A landscape with many valleys, sampled at points; each row gives a point and its height.
A ball rolls from a point to the lowest of its 2 nearest points, and stops where none of them is lower. Distance is the straight distance between rows; heights are no part of it.
q68: [124 100 155 166 122 187  98 174 101 154 122 103 132 131 143 147  93 143
 102 134 149 139]  h=641
q483: [146  80 142  93  80 106  91  71  82 106 138 122 141  76 115 159 147 159
 116 110  93 138]  h=254
q39: [155 123  92 145 116 155 125 105 106 132 157 113 112 120 110 161 126  99
 100 118  99 132]  h=288
q825: [150 143 145 166 216  98 158 192 187 121 101 145 119 173 103 101 116 146
 127 147 131 161]  h=525
q312: [183 100 139 105  90 133 127 122  79 110 157 121 172  65 100 166 118 147
  92 112 117 147]  h=133
q331: [146 136 136 131  86 155 123 117  65 135 125 125  95  79 110 135  86 149
 158 134 155 106]  h=461
q657: [ 91 127  89 148 128 111 132 167 131 128 102 158 131 128 147 147 191 142
 162 128 170 108]  h=702
q505: [147 120 129  90 168 119 136  99 170 103 130 166  82 121 161 156  98  87
 114 133 116 175]  h=429
q77: [108 151  96 124 223 109 174 175 201  89 189  91 147  92 150 106 132 144
 154 107 134 111]  h=446
q801: [104 130 145 143 113 178 118  55  64 155 140  92 110  82 135 125 111 128
  99 128  58 140]  h=358
q913: [100  66 151 178 184 138 112 109 129 183 131 151 131 159 195 117 176 142
 113 180 159 110]  h=816
q555: [ 96 143  56 124 143  91 101 104 121  49 115 138 129 107  67 126 139 104
 182 124 127 142]  h=217
q230: [166 132 142  80 109 183 126 135  72 163 111 109 109 103 135 131 121 178
 158 112 134 118]  h=480
q522: [125 132 174 150  72 187 112 108  85 148 134  94 110 133  90 113 105 154
 154  96 130 109]  h=442
q101: [136 111 160 133  78 152 106  96 111 160 113  87 101 158 134 100 118 148
 151 135 104 125]  h=422
q803: [ 76 116 110 143 203 105 197 143 171 110 165  96 132 110 166  97 149 183
 160 137 153  83]  h=398
q239: [ 99 107 126 200 192 117 173 145 150 158 115 149 117 129 197 114 164 135
 137 180 151 128]  h=786
q912: [164 133  92 133 150 149 166 120 109 154 149 128 111 129 134 141 133 107
 131 135 152 132]  h=318
q199: [ 85  96 104 132 102 111 132  63 140 126 135 152  69 129 122 146 174 146
 163 133 128 100]  h=396
q52: [160 190  70  90 138 112 127 114 162 108 133 146 126 127  68  81 123  46
 131 184 139 112]  h=280
q976: [ 74  69  99 120 182 135 143 157 126 129 153 131 110 134 142 162 143 157
 111 153 149  73]  h=853
q287: [128  47 113 104 156 139 131  96 127 149 160 104 106 126 137 134 153 177
 125 141 157 159]  h=552
q935: [154 183  92 115 157 159  73 121 128 107 113 134  94 105  69 110  91  62
 131 140 100 152]  h=107
q843: [119 135 138 153 102 101 114 156 165 134 107 136 120 217 120 130 128 129
 105  98 156 137]  h=178
q568: [114 112 133 191 165 100 164 157 169 116 137 163 132 130 147 126 209 143
 176 103 173 117]  h=740
q523: [103 146 141 168 106 143 135 128 115 164  95 147 131 197 125 132 147 133
 117 102 191 119]  h=240
q377: [145  93 133 130 135 168 100  89  79 102  78 135 123 136  99 154 139 143
 143 122 111 155]  h=339
q467: [130  98 134 167 191  92 157 148 179  74 159 136 149 162 170 106 168 121
 172  97 175 117]  h=767
q664: [121 125 110 140 178 110 175 127 124 164 141 154 118 173 127 146 201 141
 118 105 157  79]  h=346
q907: [160 107 201  99 133  98 113 131 119 180 107 107 138 161 170 118 139 159
 129 120 111 145]  h=386
q832: [181 182 105 124 138 154 127 124 136 141  89 140 124 132  55 123 115  91
 132 158  99 160]  h=141
q926: [131 102 138 115  92 102 119 136 125 131 144 133 110 146 144 137 107 136
 135 120 193 113]  h=483
q723: [131 156 126 151 117  97 106 188 179 133 119 137 120 172  88 127  89  92
 117 139 144 144]  h=113
q613: [209 129 167 120 152 107 130 144 162 142 111 154 100 128 141 130 128 106
 177 132 127 150]  h=469
q57: [106 106 152 144  90 154  95  76  77 160 143  60 154 135 122  98 130 131
 112 137  74 144]  h=394
q960: [132 105 205 160 129 176 117 152 128 165 118 124  92 149 155 139  90 145
 125 119 131 116]  h=662
q977: [144 152 168  56  71 124 110 141 101 125 132 105 140 123 122 121  85 137
 118 109  68  85]  h=391
q403: [121 111 176 111 130 109 124 115 111 195 125 120 136 137 127 155 161 159
 106 103 114 139]  h=324
q762: [117 170 158 127  70 122 136 143 121 194 126  95 136 163 156 118 111 141
  81 106 115 112]  h=441
q544: [118 104 138 141 170 126 130 117 100 211 154 141 137 137 130 163 205 147
  95 118 144  96]  h=417
q985: [ 76 133  77  86 156  76 173 132 172  93 139 104 142 127 157  95 142 153
 181 140 162 114]  h=350
q749: [ 85 143 189 138  44 170 120 117 103 102 132 131 157 111 171  96 115 141
  78  77  76 110]  h=237
q321: [ 76 107 188 122 108 155  96  70 104 193 138 140 145 102 131 152 174 159
 111 110 106 122]  h=194
q123: [168 124 203 133  99 165 151 141 108 147 115 128 128 129 159 138  66 133
 105 142 101 100]  h=677
q605: [100  61 105 133 171 101 182  99 163 107 169 123 115 112 114 141 153 163
 142 148 153 152]  h=591
q601: [ 99 100 193 125  52 184 112  89 132 144 159 105 138 147 162 101 129 168
  87  91 101 108]  h=167
q285: [ 99 107 105 170 177 101 168 162 186 142 135 125  88 131 168 112 143 164
 118 158 124 153]  h=755
q500: [168 167 122  87  84  95 115 153 137 161 112 122 111 114 130 114  83 119
 140 167 132 132]  h=366
q268: [114 109 137 168 146 121 144 142 176 175 126 122  50 150 125 131 153 178
 135 135 103 133]  h=723
q193: [112 121  80 125 145 130 116 100 101  83  85 147 121 134  72 155 148 128
 144 125 119 150]  h=274
q530: [136 163  86 135 203 157 195 175 190  78 142 165 142  93 127 149 144 103
 133 109 129 116]  h=510
q941: [ 86 143  70 117 109  64  83  98 122  85 125 133 118 130 118 122 121  83
 151 131 143 150]  h=253
q628: [ 89 136 208 152  92 167  96  88  71 169 156 118 162 112 178 102 128  95
 127  99 130 103]  h=399
q271: [ 97 122  87 116 166 118 159  79 131  99 105 160 124 152 139 158 179 103
 132 115 122 143]  h=338
q777: [158 178  70  98 196 109 151 157 192 127 132 123 144 149  77  75 146  88
 141 167 125 134]  h=296
q149: [189 135 125 104 128 107 144  96 163 115 108 169 109 114 141 135 106  89
 129 174 111 152]  h=448
q76: [143 178 138 110  58 168  99 119  91 112  72 147 130 117 148 122 135 158
 117  65 122 141]  h=345
q565: [ 96 123 112 139 161  49 182 161 186 112 129 152 135 149 104 150 133 130
 115 161 115  93]  h=879
q969: [139  91 148 109  68 184 115  60  82 129 173  93 144 123 164 102 131 153
  91 111 117  94]  h=225
q112: [ 60 161 102 143 156  75 191 142 214  86 148 134 157 111 109 123  93 109
 128 164 130 109]  h=887
q987: [138 113 132  94 184 101 157 104 152 136 111 162 106 164 146 168 157 125
 108 110 113 148]  h=389
q115: [ 81 133 136 137 100 164  89  72  97 169 161 117 100  97 143 145 154 120
 109  93 113 128]  h=306
q754: [109 159 129 154  74 150 106  91 106 145  73 142 130 161 134 130 161 133
 118  93 145 159]  h=301
q481: [176 154 127 131 103 118 111  93 109 119 152 139 130  93  86 148  98  74
 109 127  99 137]  h=258
q692: [204 116 133 148 111 131 143 154 126 173 139  95 149 140  99 132 160 159
 129 116 112 148]  h=216
q424: [144  82 129 100 108 168 121 112 104 159 115 123 114 105 152 134 155 196
 134 144 147 138]  h=513
q632: [125 102 162 150 134 147 115 170 173 130 104 144  70 151 125 162 118 160
 124 116 108 139]  h=690
q781: [117 126 132 161 169 124 165 137 123 160 109 134 120 210 114 112 153 147
 135 124 178  96]  h=292
q260: [183 148 160  67 112  98 127 134 141 133 117 151 151 165 113 156  93  96
  72 123 113 104]  h=413
q764: [ 97  56 137 148 178 108 129 136 122 152 153 135 129 160 173 162 144 127
  72 166 140  90]  h=838
q36: [146 158 158 160  88 144 100  88  69 104 130 113 170  63 121 101 113 111
 116  78  91 176]  h=351
q765: [172 146  85  76 162  86 144 167 184 139 148 112 108 161 105  86 105 128
 123 169 141 124]  h=312
q462: [175 117 153 138  63 161 129 148  90 140 148  99 175  79 114 131 148 164
 123  99 114 140]  h=252
q102: [154 111 176 104  98 104 102 119  87 140  95 121 170 146 165 142 125 113
 114 140  88 127]  h=404
q560: [166 118 107 146 147 168 101 196 111 128 123 110 137 117 122 138  85 110
 119 158 143 162]  h=619
q95: [124 141 162 126  44 122 122 135 121 159 140 122 130 128 152 129 119 154
 109  91 167 122]  h=463
q63: [ 76 134  54 161 144 101 166 163 136 104 133 125 165  84 146 130 165 126
 161 161 157 123]  h=672
q744: [134  73 120 113  88 130 107  36 109 120 129 146 100 117 131 154 188 159
 129 120 106 117]  h=341
q942: [141 184 143  73  71 130 111 154  89 146 116 111 128  83 132 113  52 128
 108 146  97 105]  h=378
q585: [140 158 145  91  98 100 133 161 101 165 127 131 139 158 124 159  89 118
  83 126 138  78]  h=424
q899: [119 101 104 149 174 130 113 169 122 102 102 123 146 144 129 129 105 102
 153 167 147 162]  h=600
q974: [111 161  59 101 202 161 165 175 185  71 145 116 141  88 115 120 118 126
 151 131 122 127]  h=479
q909: [118 110 168 146  57 120  74 118  97 121  96 128 168 145 145 143 153 128
  94 122  76 108]  h=356
q50: [159 160 144 143 121 134  99  76  62 113 162 122 126  45 101 138  90  81
 117  85  89 136]  h=293
q236: [112 148 162 167  31 134  82 137 120 112 122 115 138 121 147 129 110 121
  93  98  75 118]  h=295
q811: [ 76  83 200 128  69 165  47 117 117 148 167 102 155 118 162 101 135 160
 115 114 114 104]  h=255
q932: [157 119  88 128 188 108 197 152 135 125 150 141 133 136 138 129 163 132
 150 141 156  85]  h=357
q895: [ 97 111  97 149 169 120 217  92 147 107 158 153 121  94 106 162 132 123
 137 141 158 134]  h=620
q282: [181 158 194  80  87 131 123 139 132 125 147 125 163 148 122 124  77  84
  89  99  76  92]  h=403
q256: [135 157  88 116 112  80 109 113 131 100 127 141 130 139  95 106  86  65
 143 167 158 126]  h=271
q100: [ 44 121 207 133  73 155  75 111  73 133 155 128 190  80 175  67 138 131
 123 111 107 117]  h=347
q329: [ 91 188  82 110 140  81 163 132 222  99 133 143 121 140 100  95 117 100
 142 135 144 145]  h=892
q736: [115 113  54 109 164 139 136 185 164  49 150 114 149 116 145 120 122 131
 147 130 161 128]  h=504
q741: [ 72  95 127 123 176  59 162 169 157 128 141 137 114 153 121 144 139 176
 116 142 157  81]  h=867
q849: [151 152 167 144  92 116  77 140 122 132 152 100 145 106  85 126  87  82
 140 111  98 167]  h=219
q450: [133 164  82 109 178 136 130 128 153  45  98 162 146 111  62 115 135  89
 188 132 132 136]  h=155
q383: [144 106 162 158 119 181  91  92  58 120  97 124 160  95 133 139 137 131
 122 114 111 164]  h=411
q442: [150  75  75  98 144 137 119 146 157  54 120 127 126 152 122 133 143 148
 147 125 133 147]  h=536
q509: [163 143 136 124 197 105 157 161 195 122 111 161 108 128 124 114 120 113
 158 151 140 168]  h=494
q349: [ 98 112 118 153 196 120 169 172 172  80 106 119 151 163 117 109 119 148
 157 148 144 137]  h=567
q551: [197 163 138 140 113 161 120 146 113 165  97  97 145 147  98 112 127 120
 143 129  85 163]  h=135
q748: [154 169 173 134 112  99  90 176 164 152 139 137 133 118  87 147  96  83
 119 106 133 165]  h=170
q138: [128 167 114 111 109 152  82 110  68 116  78 140 115 111 168 128  93 115
 117 111 137 147]  h=303
q206: [ 97 121  67 165 149 127 158 118 115  89 138 150 141  74 115 153 149 111
 149 135 171 163]  h=646
q491: [142 156  89 110 112  88 158 148 141 163  91 133 104 143 152 113 132 141
 145 170 140 134]  h=348
q503: [ 94 151  75 124  86 108  81  99  79 120  84 124 108 130 150 108 107 121
 134 150 147 144]  h=278
q812: [128 148  55  88 130  84 135 164 148 124 130 106 124 160 134  91 132 123
 166 154 163 118]  h=326
q737: [126 148  84 120 187 156 111 151 172  63 125 141 122  98  53 114  99  75
 141 169 107 150]  h=156
q845: [171 148 173 131 113 196 116 115  61 121 122 116 129 120 159 119  69  93
 122 112  97  95]  h=686
q368: [130 132  95  93 107 137 118 122 119  87 139 141 102 148  98 142  86 125
 128 100 185 120]  h=496

Where does a ball stop that starts at each point below?
q657: q321
q230: q321
q565: q555
q926: q555

Call two points neighbours if one is among the 2 nearest of the other. Go from one point of each pair to the other, from neighbour to neighbour, staying as low as possible. Name the highest point that can't be avoided.
q555 and q601: q544
q481 and q555: q76
q555 and q312: q462
q935 and q450: q737
q935 and q551: q832
q601 and q321: q57
